Each row is a point on a tangle of strands that fork, close into loops and nearly touch. The rows are in no order.
In the rows, 128 means zero.
Points whose rows are less than 108 apart are linked; no others are. Some points are linked to none.
k452: [121 102 136 139  79 114 139 103  79 115 177 199 159 163 102 149  74 107
 183 146 118 156 136 109 137 163 183  50 140 138 102 135 126]
k384: [100 154 156 159  99 100 131 168 160 169 143 131 164 179 123 127 137 112
  90 150  78  95 135 159 124 129  76 172 146 114 101  49  84]
k251: [138 146 181  93 136 160 159 121  96 133 181 184 111 144 106 117  90 158
 180  96 134 165 142 169 107 123 164 122 103 131 147 122 157]
k918: [176  68 120 143 102 154 100 145 101  70 119 129 109  92 120 148 120 134
 104 144 187 155 122 108 162 101 136 101 114  89 149 185 142]
k950: [157 136 113 131  86 107 101 109  54 136 138 128 139 139 116 147 135  75
 205 147 154 163 138 116  99 177 143  74 103  94 115 170 108]
k609: [ 76 123 128 148 221 129  83 141 158 102 129 145 129 136 135  74 129  56
 148 125 109 123  92 103  90 157 163  87 130 146 141 196 149]
k171: [162 143 109 102 160 117 107 123 134 137  69  96  87 106 126 128 157 101
 124 138 129  88 105  92 160  91  59 143  72 146 169 134  96]
k643: [112 145 156 129 138 107 153 166 161 177 133 132 158 176 129 115 134 117
  92 136 103 101 117 170 147 131  71 158 117 105 134  68  72]
k444: [138 182 128 115 189 110 116 135 102 199 123 113 158 124 114 114 125 168
 126 110  79 139 163 166 119  84 106 200 113  74 145 114 111]
k37: [148 109 118 123  62 179 123 130 190 134 121 135  98  85 147 153 101 178
  47 163 168 146 144 139 163 107 103 185 150  88 147  96 102]
k420: [104 163 181 121  63 162 172 116 148 113 180 156 152 168  96 158  67 183
 129 105 104 133 142 128 130 106 164 105 179 139 110  81 138]
k183: [108  99 108 144 113  93  90 127 100 105 127 130 139 137 142 123 143  55
 166 132 122 129 118 120  90 174 157  49 132 133 119 156 121]
k600: [142 108 101 118 138 169 120 102 106  82 161 175  95  89 100 137 113 163
 136 130 150 165 144 129 106 101 194 139 127 137 152 184 184]
k53: [ 96 133 105 153 187 134  78 127 170 141 112  95 101 142 162  85 156 110
 104 132  92  53 122 110 106 132 107 191 121 170  67 107 103]
k900: [ 74 130 121 138 163 102 101 144 114 119 139 157 161 165 139  91 125  75
 150  98 106 111 122 141  86 176 179  84 136 149 105 160 136]
k75: [146  96 136 155  56 107 141 127 135 112 130  99 129 148 136 149 123 135
 108 134 127 146 142 109 154 134 135 112 152 118 102  81 118]
k293: [ 89 144 128 122 229 156 119 150 180 155  92 117 106 136 149  87 146  96
 103 112 107  60 101 123 139 128  83 179  94 146 132 115  76]
k6: [ 88 122 122 126 167 115 107 126 110 120 155 189 141 179 117  91 115  89
 181 120 114 126 111 137  86 168 180  79 112 144 125 183 143]
k312: [137 138 188  88 157 155 180 142 110 131 163 176 128 168 118 109  85 164
 171  94 144 144 115 173 144 128 143 125  89 109 159 117 153]
k493: [140 171 146 124  99 109 133 120 146 177 135 116 152 124 122 131 131 146
 108 155  77 143 162 151 118 105  80 189 139  76 127  70 114]
k521: [104 125 107 154 164 107  71 121 152 119 108  88 107 127 165  88 173 102
 130 126 110  62 129  96 103 135 120 157 131 174  75 126 120]
k633: [149 153 166 127  80 104 144 140 165 198 134 117 173 152 115 147 115 129
 107 151  77 148 152 155 150  94  60 160 128  75 134  73  85]
k275: [137 126 106 164  95  94 102 112  86 119 130 103 122 121 147 125 159 103
 182 133 144 132 157 120  96 161 135 105 132 127 101 150 148]
k281: [154 179 159  88  65 138 158  91 101 146 158 152 123 135 119 146  97 154
 159 105 123 168 181 136 106 135 158 132 159 121 142 104 148]
k652: [159  93 153 128  99 156 179 167 185 174 115 125 124 143 127 167  95 165
  93 146 157 147 103 168 194 132  69 171 143 102 152  96  81]
k125: [114 112 147 155  78 164 152 110 149  88 186 183 183 145 108 144  89 167
  60 126 131 131 105 116 191 115 147  92 151 126  96 135 154]
k256: [145 133 157 126 121 117 171 149 155 155 131 118 137 163 131 125 122 146
 111 137 129 135 117 154 156 129  85 147 117  89 143  73 100]
k815: [135 187 188  94 121 115 153 138  84 181 157 159 162 187 115 114  96 144
 147  87 116 145 140 159 137 136 116 133 119  88 138  95 130]
k703: [104 107 107 142 111 150 149  76 105 100 192 172 133 104  87 136 131 154
 154 141 109 146 165 128 108 124 186 105 168 189  99 153 196]
k38: [100 106  97 172 142 105 109 101 140  92 127 111 121 108 155 103 161 145
 160 150 124 107 144 100  82 137 158 139 138 170  74 156 201]
k95: [ 55  89 141 120 195 136 165 161 213 118 110 125 110 137 158 107 138 114
  99 138 121  76  69 138 142 144 115 124 103 143 142 107 105]
k213: [146  90 152 140  29 168 146 143 191 146 121 131 151 141 131 151  70 180
  63 126 170 150 121 145 193 128  92 118 151  98 132 130  89]
k572: [148 131 122 141 146 105 115 126 123 116 119  98 100 117 144 113 152 134
 141 121 138 124 130 116 108 122 108 148 102 114 122 119 138]
k416: [189  73 149  79 132 146 154 169 101 113  94 118 127 120 125 162 108  99
 135 121 185 147  86 135 170 134 106  74 125 111 188 167  86]
k693: [137 122 118 136  74 146 137  95 107  86 152 140 124 100 128 149 104 165
 118 125 135 161 163 117 128 121 189 130 163 127 124 133 164]
k952: [134 103 112 123 135 112  87 141 111  99 112 118 110 117 120 130 132  40
 160 140 136 144 105 115  97 152 135  34 112 128 154 170 111]
k991: [139 177 149 115 166  97 130 152  81 211 133 123 177 167 110 124 112 152
 127  96  82 141 160 164 140 102 110 163 122  68 142 108  98]
k91: [172  90 163 114  80 179 133 124 120 102 130 161 154 118 125 143  60 171
 110 112 191 167 121 139 191 121 131 104 127  76 162 170 131]
k277: [ 71 104 157 138  86  87 136 141 129 111 139 132 184 170 146 112 126  89
 100 120  89 115 107 133 118 168 154  47 161 144 108  77 114]
k781: [120 102 142 153  76 104 150 118  95 102 162 158 164 167 134 145  95 116
 146 133 110 139 137 109 136 154 172  64 150 134 104 114 144]
k262: [ 97 117  96 176  79  94 113 110  88 118 145 124 156 141 146 108 153 101
 192 147 132 119 167 124 100 172 161  84 150 156  81 157 159]
k485: [151  94 131 131  66 171 138 151 197 163 114 132 105 105 133 166  89 158
  64 163 160 150 130 157 184 107  65 187 154 104 142  91  94]
k596: [142 187 129 111 113 100 121 105 112 173 133 116 150 111 125 116 146 156
 124 133  88 140 177 146  96 119 107 193 154  89 130  95 137]
k761: [131 179  97 147 231 118  97 151 117 170 110 101 139 144 147 126 159  68
 172  88 113 114 141 113  92 159 161 131 146 171  90 161 113]
k26: [100 166 123 142 114 105 118 104 110 133 130 117 137 119 136  92 151 157
 157 125 129 115 177 149  79 149 147 169 156 155  94 120 178]
k527: [112 103 113 148  93 167 127 103 157  76 152 156 128  79 140 134 126 189
  50 149 150 137 120 114 152 100 156 151 134 111 115 136 159]
k50: [141 170  94 152 176 111  79 138  92 160 117 103 130 129 139 127 167  80
 174 104 139 115 151 119  91 157 141 127 124 141  92 188 121]
k204: [ 92  91 158 122 104 111 166 146 138 103 146 153 190 176 141 125  99 106
 103 127 106 132  93 129 139 158 159  41 148 136 126  84 118]
k116: [158 101 155  74 149 131 141 154  98 126  83 118 125 112 116 145 111  54
 152 119 164 154  83 146 143 137  91  40 107 121 193 160  88]
k951: [107  72 140 124 141 142 184 165 165 100 137 145 157 158 142 133 113 146
  93 133 139 118  83 135 172 141 150  95 121 122 140 114 120]
k883: [138 123 166  86 195 143 138 155 125 122  69 116 109 104 112 125 117  54
 152 104 148 126  86 148 139 140  86  57  96 121 193 179 100]
k661: [103 150 132 102 141 108 122 122 118 151  31 103 144 117 100 117 135  55
 111  92 125 131  67 146 175 100  65  95 111 165 166 127  75]
k268: [145 108 162 105 147 171 178 147 124 104 143 161 132 148 120 131  80 178
 141 106 162 148 105 161 174 122 154 131 105  99 161 134 149]
k374: [125 201 126 108 164 113 111 119  73 198 140 129 144 135 109 118 143 150
 161  86 121 147 170 167  92 134 143 181 133 127 116 145 158]
k169: [ 99 138 139 175  56  95 129 127 147 130 131 102 140 148 130 117 149 137
 117 166  86 104 158 128 113 141 105 157 176 129  76  55 123]
k547: [132 173  87 152 169 100  96 126  88 186 108  93 151 123 134 118 167 131
 160 108 116 114 182 139 103 133 122 174 163 140  68 131 141]
k834: [135  92  77 157 109 125 111  99  81  96 147 157 115 140  95 141 127 114
 194 174 139 160 130 100 100 154 181  71 129 129 108 194 156]
k245: [108 111 117 163 179 105 106 124 149  91 138 128 116 134 150  95 146 124
 160 134 121 108 123  96  85 139 159 134 112 158 106 178 183]
k673: [127  65 103 119 116 106 103 145 138  75 104  99 109 109 133 140 148  67
 117 136 131 123  92  96 141 118 137  63 125 162 146 135 122]
k289: [173 156 117 116 143  99  86 132  61 181 107 101 124 115 123 154 157  79
 148 108 133 135 134 113 132 118  92  80  84 108 169 165  84]
k677: [181 155  97 140 129 104  73 104  90 143 101  77  82  68 137 142 176 118
 167 137 139 131 152 100 100 110  86 134 112 122 122 154 143]
k297: [149 159 124 110  87 141 126  81  69 137 156 144 115 112 106 142 124 126
 210 134 151 184 162 142  85 155 167 122 116 119 130 162 156]
k615: [ 90 144 115 137 159 112  60 132 135 122  69  90 126 111 123 106 149  34
 126  80 108 105  98 118 134 130 121  92 133 183 116 123 101]
k617: [124 157  97 105 194 143  99 134 137 187  34 121 134 121 120 126 144  91
 107 126  78  81 106 110 170  78  78 168  83 156 172 131  62]
k363: [182 128 113 116 148 119 105 149  97 112 113 109  89 110 115 143 134  61
 165 142 155 142 116 109 111 142 110  60  79 114 168 188 110]
k161: [ 88  97 150 106 162 126 130 143 164  98  63  95 115 109 116 110 130  59
 129 109 135 117  62 139 158 120  98  73 110 162 162 137 106]
k252: [ 96 180 178 137  72 116 146 113  89 143 163 150 154 167 112 113 113 146
 165 105 107 125 170 150 104 149 148 125 161 140 103 100 155]
k695: [162 175 127 119 222 136  98 156 109 173  86 107 106 103 131 121 153  98
 139  97 123 102 132  97 136 107  87 125  73 122 171 184  98]
k43: [182 124 148 103  89 169 137 118  89 113 142 159 127 123 118 156  61 146
 143 107 178 190 142 133 159 123 156 109 123  83 153 142 139]
k793: [162  49 158  86 132 158 160 171 137 107  91 122 135 119 128 159 113 130
 109 119 179 129  61 149 188 143 117 102 135 116 179 172  78]
k889: [134  71 133 159  80 155 142 107 149  74 169 189 187 131 124 134 116 145
  52 137 148 130  93 108 196 129 124  80 138 117 108 155 144]
k474: [ 96 133 128  95 143 115 149 119 158 146  35 110 124 115 115 128 134  76
 107 125 131 111  51 154 173 108  57 128 109 168 172 117  65]
k502: [107 163 140 111  83 143 167 100 143 110 169 141 121 123 118 133 128 194
 125 138 106 117 175 128  89 122 177 169 175 170 134  93 159]
k800: [135 100 126 142 138 123 144 141 131  87 133 115 109 128 141 125 126 154
 125 129 143 137 120 122 128 121 143 135 106 115 126 116 152]
k839: [ 79  68  95 161 149 138 153 151 187  93 146 137 115 129 153 132 152 147
  66 162 116  97  84  93 144 126 141 131 112 150  79 103 154]
k736: [171 155 119 137 182 125  83 150 119 114 119 107  83 106 126 117 143  68
 172 143 143 128 125  99  95 149 119  89  78 127 151 213 124]
k10: [108 132 152 148 102 144 176 142 159 108 156 140 137 160 125 133  98 187
 101 138 123 134 117 137 148 120 152 136 136 120 119  79 144]
k388: [144 145 119 135 172 112  75 146 127 116 104 100  98 105 142 114 157  60
 148 112 131 102 120  99 108 137 112  95 100 149 143 171 113]
k894: [164 168 132  79 155 145 173 122 150 158 128 128 118 108 132 131 122 184
 116 140 131 158 137 155 131 101 102 200 112  63 187  91 128]
k265: [ 90 115 130 152  85 139 157  83  91 111 204 176 153 133  86 140 110 139
 175 144 101 141 164 122 122 136 176  76 174 182  81 138 181]
k270: [170 116 147 118  65 100 150 131 163 184 123 104 145 154 119 155 123 113
 107 153 104 153 129 137 179  96  57 146 128 109 139  75  72]
k822: [123 127 138 122 172 139 142 121 126  98 152 153  98 132 119 106 116 157
 169 113 138 147 125 143  95 115 167 146  90 138 144 158 190]
k607: [151 157 145 118  51 154 160 119 157 121 137 133 139 146 115 157  74 178
  92 116 128 162 157 131 144 119 147 134 170  99 128  86 124]
k949: [130 103 117 123  96 171 117  65  90 101 207 209 125  94  76 146  97 150
 129 133 133 165 159 122 138 111 180  92 169 143 115 180 160]
k667: [ 97 107 127 100 148 120 160 134 183 155  73 124 107 131 136 137 133  92
 103 145 130  94  61 165 172 124  60 150 113 164 169  92  59]
k773: [ 84 131 141 147  81  81 117 142  89 131 136 126 180 171 146 109 136  77
 129 108  99 103 148 136 110 187 152  72 173 142  91  97 109]
k590: [105 118 106 158 143  90  78 133 129 111 116 103 127 125 162 103 170  85
 149 114 119  84 135 107  97 153 139 110 138 161  92 147 130]
k885: [134 151 149  95 164 102 125 151  72 183 125 134 172 161 134 124 123  79
 126  77 130 137 124 150 135 150 110  87 111  94 154 120  79]
k624: [ 84 137 152 173  96 150 175 164 195 131 154 150 135 172 130 152  87 184
  83 165 117 122 113 145 137 118 120 155 158 122 120  51 131]
k864: [180  69 108 136  75 129  89 149 103  77 105  93  87  90 119 161 140 109
 103 143 179 140 122  88 170  95 125 103 117 126 142 159 123]
k932: [118 165 138 111  83 190 167 134 193 125 166 173 122 129 126 150  79 212
  66 141 139 124 139 144 143 107 155 181 161 118 160  96 122]
k12: [115  71 155 140  95 151 184 187 194 161 126 140 137 160 142 163  91 161
  74 146 152 118  84 161 194 150  96 134 159 135 147  98  76]
k663: [157 129 122 107 153 149 153 127 162 151 112 109  95  94 131 139 132 162
 110 160 135 141 124 150 141  94  72 197 104  82 153  80 115]
k418: [ 98  88 106 138  80  74  94 120 141 101 108  90 125 128 148 119 170  76
 116 132 104  95 109 106 135 141 131  93 146 173 108  87 106]
k364: [132 191 128  83 177 132 146 117 148 168 136 137 125 114 130 101 133 182
 115 138 106 131 144 164  92 101 100 225 106  87 160  96 137]
k515: [108 167 146 160  78  94 122 146 127 168 135 115 176 161 113 123 147 123
 115 143  70 106 166 147 116 132  89 175 176 107  78  64 107]
k973: [ 99 125 131 160  69 160 148 104 161  87 174 160 155 112 119 150 108 186
  51 140 126 132 124 114 163 108 160 128 161 128  93 120 159]
k346: [149 129  98 129  89 128 132  97 116  95 126 106 104  81 144 139 138 165
 128 139 140 152 170 111  97 129 163 164 159 123 127 110 161]
k122: [133  82 129 115 139 134 170 153 180 155  99 122  95 133 139 162 127 129
 103 158 149 101  76 162 186 121  61 169 115 143 161  90  68]
k144: [ 96  94 122 172  64  94 128 133 163 120 135 102 117 148 142 133 151 132
  97 173  93  98 127 112 134 136 119 137 154 151  79  54 114]
k577: [165 105 137 133  59  93 135 125 143 141 121  96 122 151 127 146 141 111
 109 140 120 145 131 118 165 119  90 131 138 122 123  66  88]
k193: [142 201 181  69 124 133 148 113  96 185 164 161 133 146 110 115 114 167
 147  91 111 161 159 166 108 118 131 161 127 100 163 105 149]
k334: [152  92  96 161 108 130 112 118  86  82 136 135 105 112 118 152 122 125
 160 148 149 165 138 108 112 130 171  99 127 116 119 172 167]
k254: [142 157 112 116 231 135 108 156 120 196  75 112 132 126 122 119 151 113
 126  92  89  94 132 111 150  86  92 153  88 124 161 138  69]
k975: [127 141 149  90 192 125 129 155 104 146 100 128 145 135 130 115 128  66
 137  81 145 125 106 149 126 146  98  79  97 103 172 151  90]
k866: [147  92 162 116 129 177 178 155 151 120 120 141 137 136 128 148  89 194
 107 118 177 137  90 164 193 140 130 149 120  84 158 139 119]
k671: [107 163 191 124  55 135 165 110 109 126 174 161 154 174 103 145  72 155
 164 107 104 135 159 128 121 130 159  88 170 142 101  90 144]
k306: [165 179 140 119 226 135 120 146 110 153 111 112  99 108 132 114 139 124
 157 103 151 120 128 116 117 114  84 144  62  93 170 192 133]
k571: [103  47  92 149 120 129 132 145 164  75 135 136 134 120 138 141 163 112
  62 148 123 109  84  84 160 121 149  95 127 153  98 125 138]
k697: [136 170 106 144 225 111 102 148 118 169 113 103 134 146 143 107 154 111
 139  81 106  98 141 116 106 135 127 169 126 146  93 137 116]
k976: [190  84 122 121  78 116 116 140 102 108 109  87 103 119 126 163 139  96
 121 127 169 154 117  98 171 109 111  98 121 126 151 124 100]
k272: [171 170  91 146 160 110  50 109  90 178  83  84  98  81 133 133 179 116
 158 128 114 102 158  92 119  93  85 150 115 144 107 163 120]
k588: [173 134 141  92 149 100 127 135  87 181  94 105 133 124 123 141 148 102
 134 109 135 130 117 127 161  99  66  97  87 103 197 144  74]
k112: [157 193 105 123 147 123  86 105  64 172 130 107 125 108 109 138 157 117
 195 124 152 162 152 137  80 144 134 134  93  98 118 204 143]
k769: [145 112 126 115 160 129 151 138 160 148 100 107  95 124 132 132 146 134
 121 147 138 106 102 141 161 105  58 170  86 110 154  94  90]
k630: [ 83 120 103 127 112  87  74 115 150 106  75  86 123 117 134 108 156  51
 111 113 109  93  89 115 139 126 114 100 128 186 122  97  98]
k922: [116  87 155  98 194 139 144 161 160  88  79 113 106 110 123 119 120  70
 139 120 141 121  72 134 142 133 112  65 112 131 181 165 115]
k867: [112 183 130 121 173 123 129 130 145 157 131 126 132 133 125  91 136 165
 110 129 102 112 139 162  93 116 101 218 113 107 111  92 137]
k759: [123  93  83 148 140 147 115 108 138  66 124 119  99  69 138 132 142 171
 111 153 137 135 137  90  97 108 172 160 135 142  99 156 196]
k14: [118 170 149 140 112  91 127 135  80 156 143 133 159 176 128 110 133 124
 143  96 110 120 155 147 113 161 134 137 144 117 101 108 134]
k42: [118  92  71 161 124 145 123  79 100  83 162 173 119 102  90 139 141 145
 151 152 132 156 146 106 108 124 182 111 154 164  96 191 206]
k93: [177  97 111 141  88 119 109 129  72 102 133 119 109 128 123 165 121  88
 170 148 161 169 133 106 118 148 147  73 113 101 133 159 124]
k988: [ 92 122 161  99 212 132 156 159 146 107 122 157 143 162 143  85 108  94
 148  92 134 106  90 157 123 155 140  97 100 110 168 155 128]
k824: [109  96 104 155 177 108  98 133 149  85 133 137 116 131 143 106 147  82
 153 145 112 116 107  83  89 146 158  82 125 148 127 186 162]
k135: [149 132 144 135  43 160 159 142 186 143 125 128 145 153 117 162  72 173
  73 131 141 160 142 141 162 120 111 133 164  90 121  84 104]
k929: [131 111 104 116 118 190 132 131 174 115 124 136  83  74 156 141 111 193
  53 172 174 129 131 138 141 106 125 206 130  89 153 107 122]
k285: [130 204 160  73 122 128 132 107  87 195 166 156 136 134 107 115 142 164
 151  94 108 142 191 166  77 132 146 178 146 131 151 122 155]
k246: [124  87 160 113 109 126 175 155 140 112 138 139 172 178 144 133  93 127
 110 123 134 134  97 134 161 152 146  71 135 122 145  94 104]
k878: [138  50 150 120 131 165 161 167 161 109 111 136 134 124 137 153 116 165
  85 131 180 116  71 147 198 138 122 129 122 104 157 161  98]
k230: [136  72  68 180 126 125 103 116 110  68 134 140 106  98 118 145 154 124
 139 161 135 143 132  78 112 124 165 100 143 139  92 192 191]
k88: [144 144 120 125 129 135 113 102  83 122 151 148 103 132 100 124 124 123
 213 135 153 169 138 143  77 148 163 120  92 123 128 185 163]
k589: [113  98 106 135 103 118 123  92  75 116 169 197 141 162  87 130 107 107
 203 162 124 156 128 110 114 169 188  56 124 140 105 164 127]
k417: [ 92 159 161 121  70 156 174  99 140 107 189 150 141 135 101 151 106 186
 124 122  96 122 166 123 109 109 181 126 191 168 114  97 153]
k802: [165 161 121 119 121 102  91 120  44 179 132 114 144 130 122 154 145  82
 177 118 144 157 138 121 110 155 118  84  89  82 135 173  94]
k72: [112 151 128 127 200 134  79 151 144 123  85 100 114 108 138  98 151  50
 127  88 120  97 108 106 124 132 114 107 112 163 141 147 100]
k556: [ 97 100 143 123 167 118 165 160 169 107 126 123 130 157 153 105 133 126
 113 124 131  99  93 139 136 142 128 114 100 122 145 105 114]
k301: [155  77 162 132  44 174 137 112 167 110 127 139 156 108 137 139  82 184
  74 127 184 153 109 129 195 123 105 104 130  82 152 164 116]
k610: [118  75 116  99 114 117 129 145 149  86  76  90 111 109 122 138 133  70
 110 132 148 126  68 118 167 109 117  76 123 169 165 124 100]
k239: [ 86 107 125 161 137 124 131 155 186 149 138 131  92 153 156 124 122 123
  89 184 100  74 113 158 128 117  62 184 111 148 105  48 109]
k400: [158 188 121 127 188 122  98 128  85 160 127 116 111 117 122 123 143 117
 176 104 151 146 137 128  88 127 117 142  74  98 140 198 145]
k362: [136  85 168  74  97 116 162 140 121 143  97 108 160 143 134 128 106  72
 125 104 148 164  74 152 167 140  96  53 145 138 164  97  69]
k257: [171  89 110  97 101 116 132 145 124 101  85  86 100 113 123 156 140  89
 112 135 170 128  89 105 183 102  98 108 113 152 171 128  86]
k669: [ 93 125  99 157 148 100  79 138 114 120 126 122 148 140 152 104 155  61
 164 113 121 101 134 124  84 174 168  85 148 154  92 171 127]
k188: [143 169  97 107 115 115 113  89 129 157 124 106 134  86 149 113 163 158
 123 172  92 113 184 132  73 122 101 219 159 114 118  92 137]
k844: [152 118  86 127  77 140 121  98 139 102 120  99  93  76 150 144 145 168
  95 165 130 138 170 101 107 122 143 189 166 117 114  85 136]
k16: [129 129 101 112 120 166 148 123 163 103 136 132  92  94 147 133 117 198
  73 160 147 134 138 127 115 110 155 202 134 110 138  93 140]
k537: [132  93 123 132 176 142 154 148 131  78 140 153 112 143 124 119 109 146
 146 124 149 135 104 124 133 115 159 119  95 113 148 165 171]
k553: [137 162 117 147 131  83 103 132  79 183 127 104 158 145 127 122 159 120
 136 103  96 122 168 139 124 138 110 151 150 109  97 110 112]
k405: [ 67 123 154 114 220 143 143 156 197 129  91 119 112 132 152  87 140  98
 109 107 123  73  84 140 140 145 100 143  99 136 149 121  87]
k463: [145  84 110 149  99 159 105 108 119  61 138 152 122  74 128 135 127 162
  84 141 164 154 128 106 147  94 155 123 127  97 135 174 170]
k585: [122 107 104 126 126 167 130  81 129  69 179 189 124  79 105 130 133 177
  86 130 135 139 141 120 124  95 182 148 143 149 128 172 189]
k70: [ 82 113  89 183 117  92 106 112 123 113 136 120 155 131 157  91 169 119
 174 150 129  96 163 116  92 157 159 108 155 179  63 162 188]
k567: [ 66 111 113 171 134 134 160 132 179 103 155 136 117 133 142 126 132 187
  80 170 104 105 106 114 114 123 148 159 127 153  76  82 170]
k370: [127 120 161 121  88 176 147 109 127  99 192 188 160 132  99 144  61 177
 105 107 128 147 131 132 177 104 168  94 151 125 118 135 151]
k77: [ 89 159 119 123 102 121 142  92 139 115 140 123 129 110 136 101 150 187
 137 156 115 101 178 134  68 138 163 183 168 179 112  98 184]
k203: [122 146 106 123 169  98  99 147 123 169 103 109 147 147 124 114 161  86
 103  91  87  93 128 135 136 124 100 143 125 140 117  92  68]
k724: [124 133 161 153  73 152 182 170 198 154 140 138 148 185 120 160  71 167
  89 147 129 139 120 151 155 126  96 140 161 105 128  61 104]
k616: [157 167 166  99  80 145 169 116 127 132 147 141 133 153 119 143  79 167
 131 108 126 169 150 139 135 126 143 132 147  98 141  84 141]
k221: [120 142 122 132 160 125  95 115  97 130 151 163 117 165 102 101 127 103
 209 129 141 136 126 138  77 162 170 115  93 138 117 208 145]
k66: [140 171 107 131 250 126 117 154 129 189 104 108 139 146 131 108 145 130
 130  87  85  99 139 118 121 107 109 184 102 127 117 125  96]
k473: [122 111 137 155  77 127 151 107 105  92 163 149 146 141 119 150  97 150
 129 127 118 151 144 117 143 130 179  98 155 133 102 122 165]
k539: [132 125 178 102 117 176 161 117 109 115 197 189 128 133  93 138  71 173
 150 107 121 160 147 151 130 108 180 101 138 145 133 122 152]
k904: [158 143  84 107  96 134 131  91 147 132 129 104 102  84 155 135 154 163
 109 189 103 119 176 113  79 123 114 223 160 116 122  77 133]
k129: [147 182 143  85  65 142 143  79  75 167 167 153 121 116 116 143 119 139
 189 117 135 172 196 140  87 153 162 130 145 129 140 133 149]
k660: [125  57 114 159  99 137 139 135 140  77 150 158 161 132 133 145 136 130
  62 140 135 128  99  98 177 124 152  84 138 128 106 136 138]
k326: [125 170  92 146 109 101  96 103  91 161 117  97 144 103 144 102 173 133
 162 129 137 125 195 141  90 144 121 160 170 137  83 124 162]
k739: [162 128  95 138 137 123  81 104 125 103  97  68  65  67 149 130 166 135
 153 153 140 111 140  90  91 109 102 159 122 142 102 133 158]
k935: [135 158 120 131 173 117 107 109 132 119 117 103 100 107 144  97 147 152
 146 119 137 121 139 123  78 123 116 183 109 124 113 134 163]
k601: [141 169 160 100 153  98 137 147  71 197 141 141 175 181 127 122 108 120
 134  85 118 139 139 151 147 138 110 120 109  75 150 115 100]
k387: [ 91  82 121 164  71  80 131 131 144 101 138 104 142 148 152 127 163 115
 106 149  93  98 123  99 132 151 146  89 155 158  89  79 126]
k632: [139 192 115 119 206 111 107 128  86 197 123 113 139 129 119 118 137 154
 148  84 114 138 160 149  99 109 126 186 114 105 123 148 139]
k621: [ 73 132 116 134 135 149 164 110 168  93 164 148 119 113 125 126 134 204
  91 154 105 113 127 121  95 111 178 175 137 173  97 101 189]
k580: [168 138  98 154 114  96  73 119  94 120 111  82  86  89 139 140 175  86
 181 141 146 118 144  97 101 138 110 105 112 139 110 169 136]
k511: [102 146 125 145 220 148 105 136 176 144 115 104  97 141 159  80 144 128
 108 130 111  67 119 115 108 123  91 206  92 142  94 116 109]
k184: [135 151 168 132  99 115 164 131 128 128 146 129 138 170 129 120 105 157
 127 119 123 144 131 143 134 137 130 131 130 102 129  79 136]
k62: [100 103  81 152 120 153 134  87 140  63 157 156 131  75 122 135 152 176
  75 148 124 126 134  98 118 113 175 160 151 160  80 148 203]
k170: [146  91  91 150 143 137  92 125 136  71 109  82  68  73 144 134 149 141
 134 156 143 121 129  76 102 104 137 146 116 140  99 152 173]
k741: [ 84 142 116 115 149 139 143  97 169 104 143 130 107 110 137 103 140 200
 116 157 113 100 145 126  62 126 169 201 132 178 108 104 190]
k714: [160 180  96 154 196 118  66 127  99 177  97  90 110 100 139 131 173 110
 164 112 129 111 159 100  99 117 113 155 122 144  94 181 127]
k442: [137 172 107 112 191 143  76 129 137 152  48 103 102 104 129 110 155  77
 113 121 102  75 104  80 157 100  79 148  88 172 159 144  90]
k234: [137 162 133 101 177 134 135 113 129 119 134 128  95 112 131 102 129 162
 155 107 149 143 136 142  81 116 137 182  93 122 152 140 180]
k731: [118 114 163  77 117 109 148 127 111 154  68 102 154 128 116 124 124  60
 126  92 140 154  60 166 172 117  69  67 128 146 172 115  65]

A fork is a point with three links, a tip a point with one. Leave the first point through the second and follow the links. Name the first fork or tip that comes.
k326; k547 | k77
k270; k633 | k334
k793; k878 | k125
k900; k6 | k616
k615; k72 | k669
k362; k731 | k867
k834; k589 | k75
k677; k272 | k254
k867; k364 | k362
k363; k736 | k184

A tip is a point with one link. Name the tips that can be reached along the links from each point below, in the order of the rows.
k312 | k673
k452 | k75, k265, k588
k221 | k43, k773
k580 | k609, k171, k600, k112
k364 | k867, k362
k37 | k12, k16
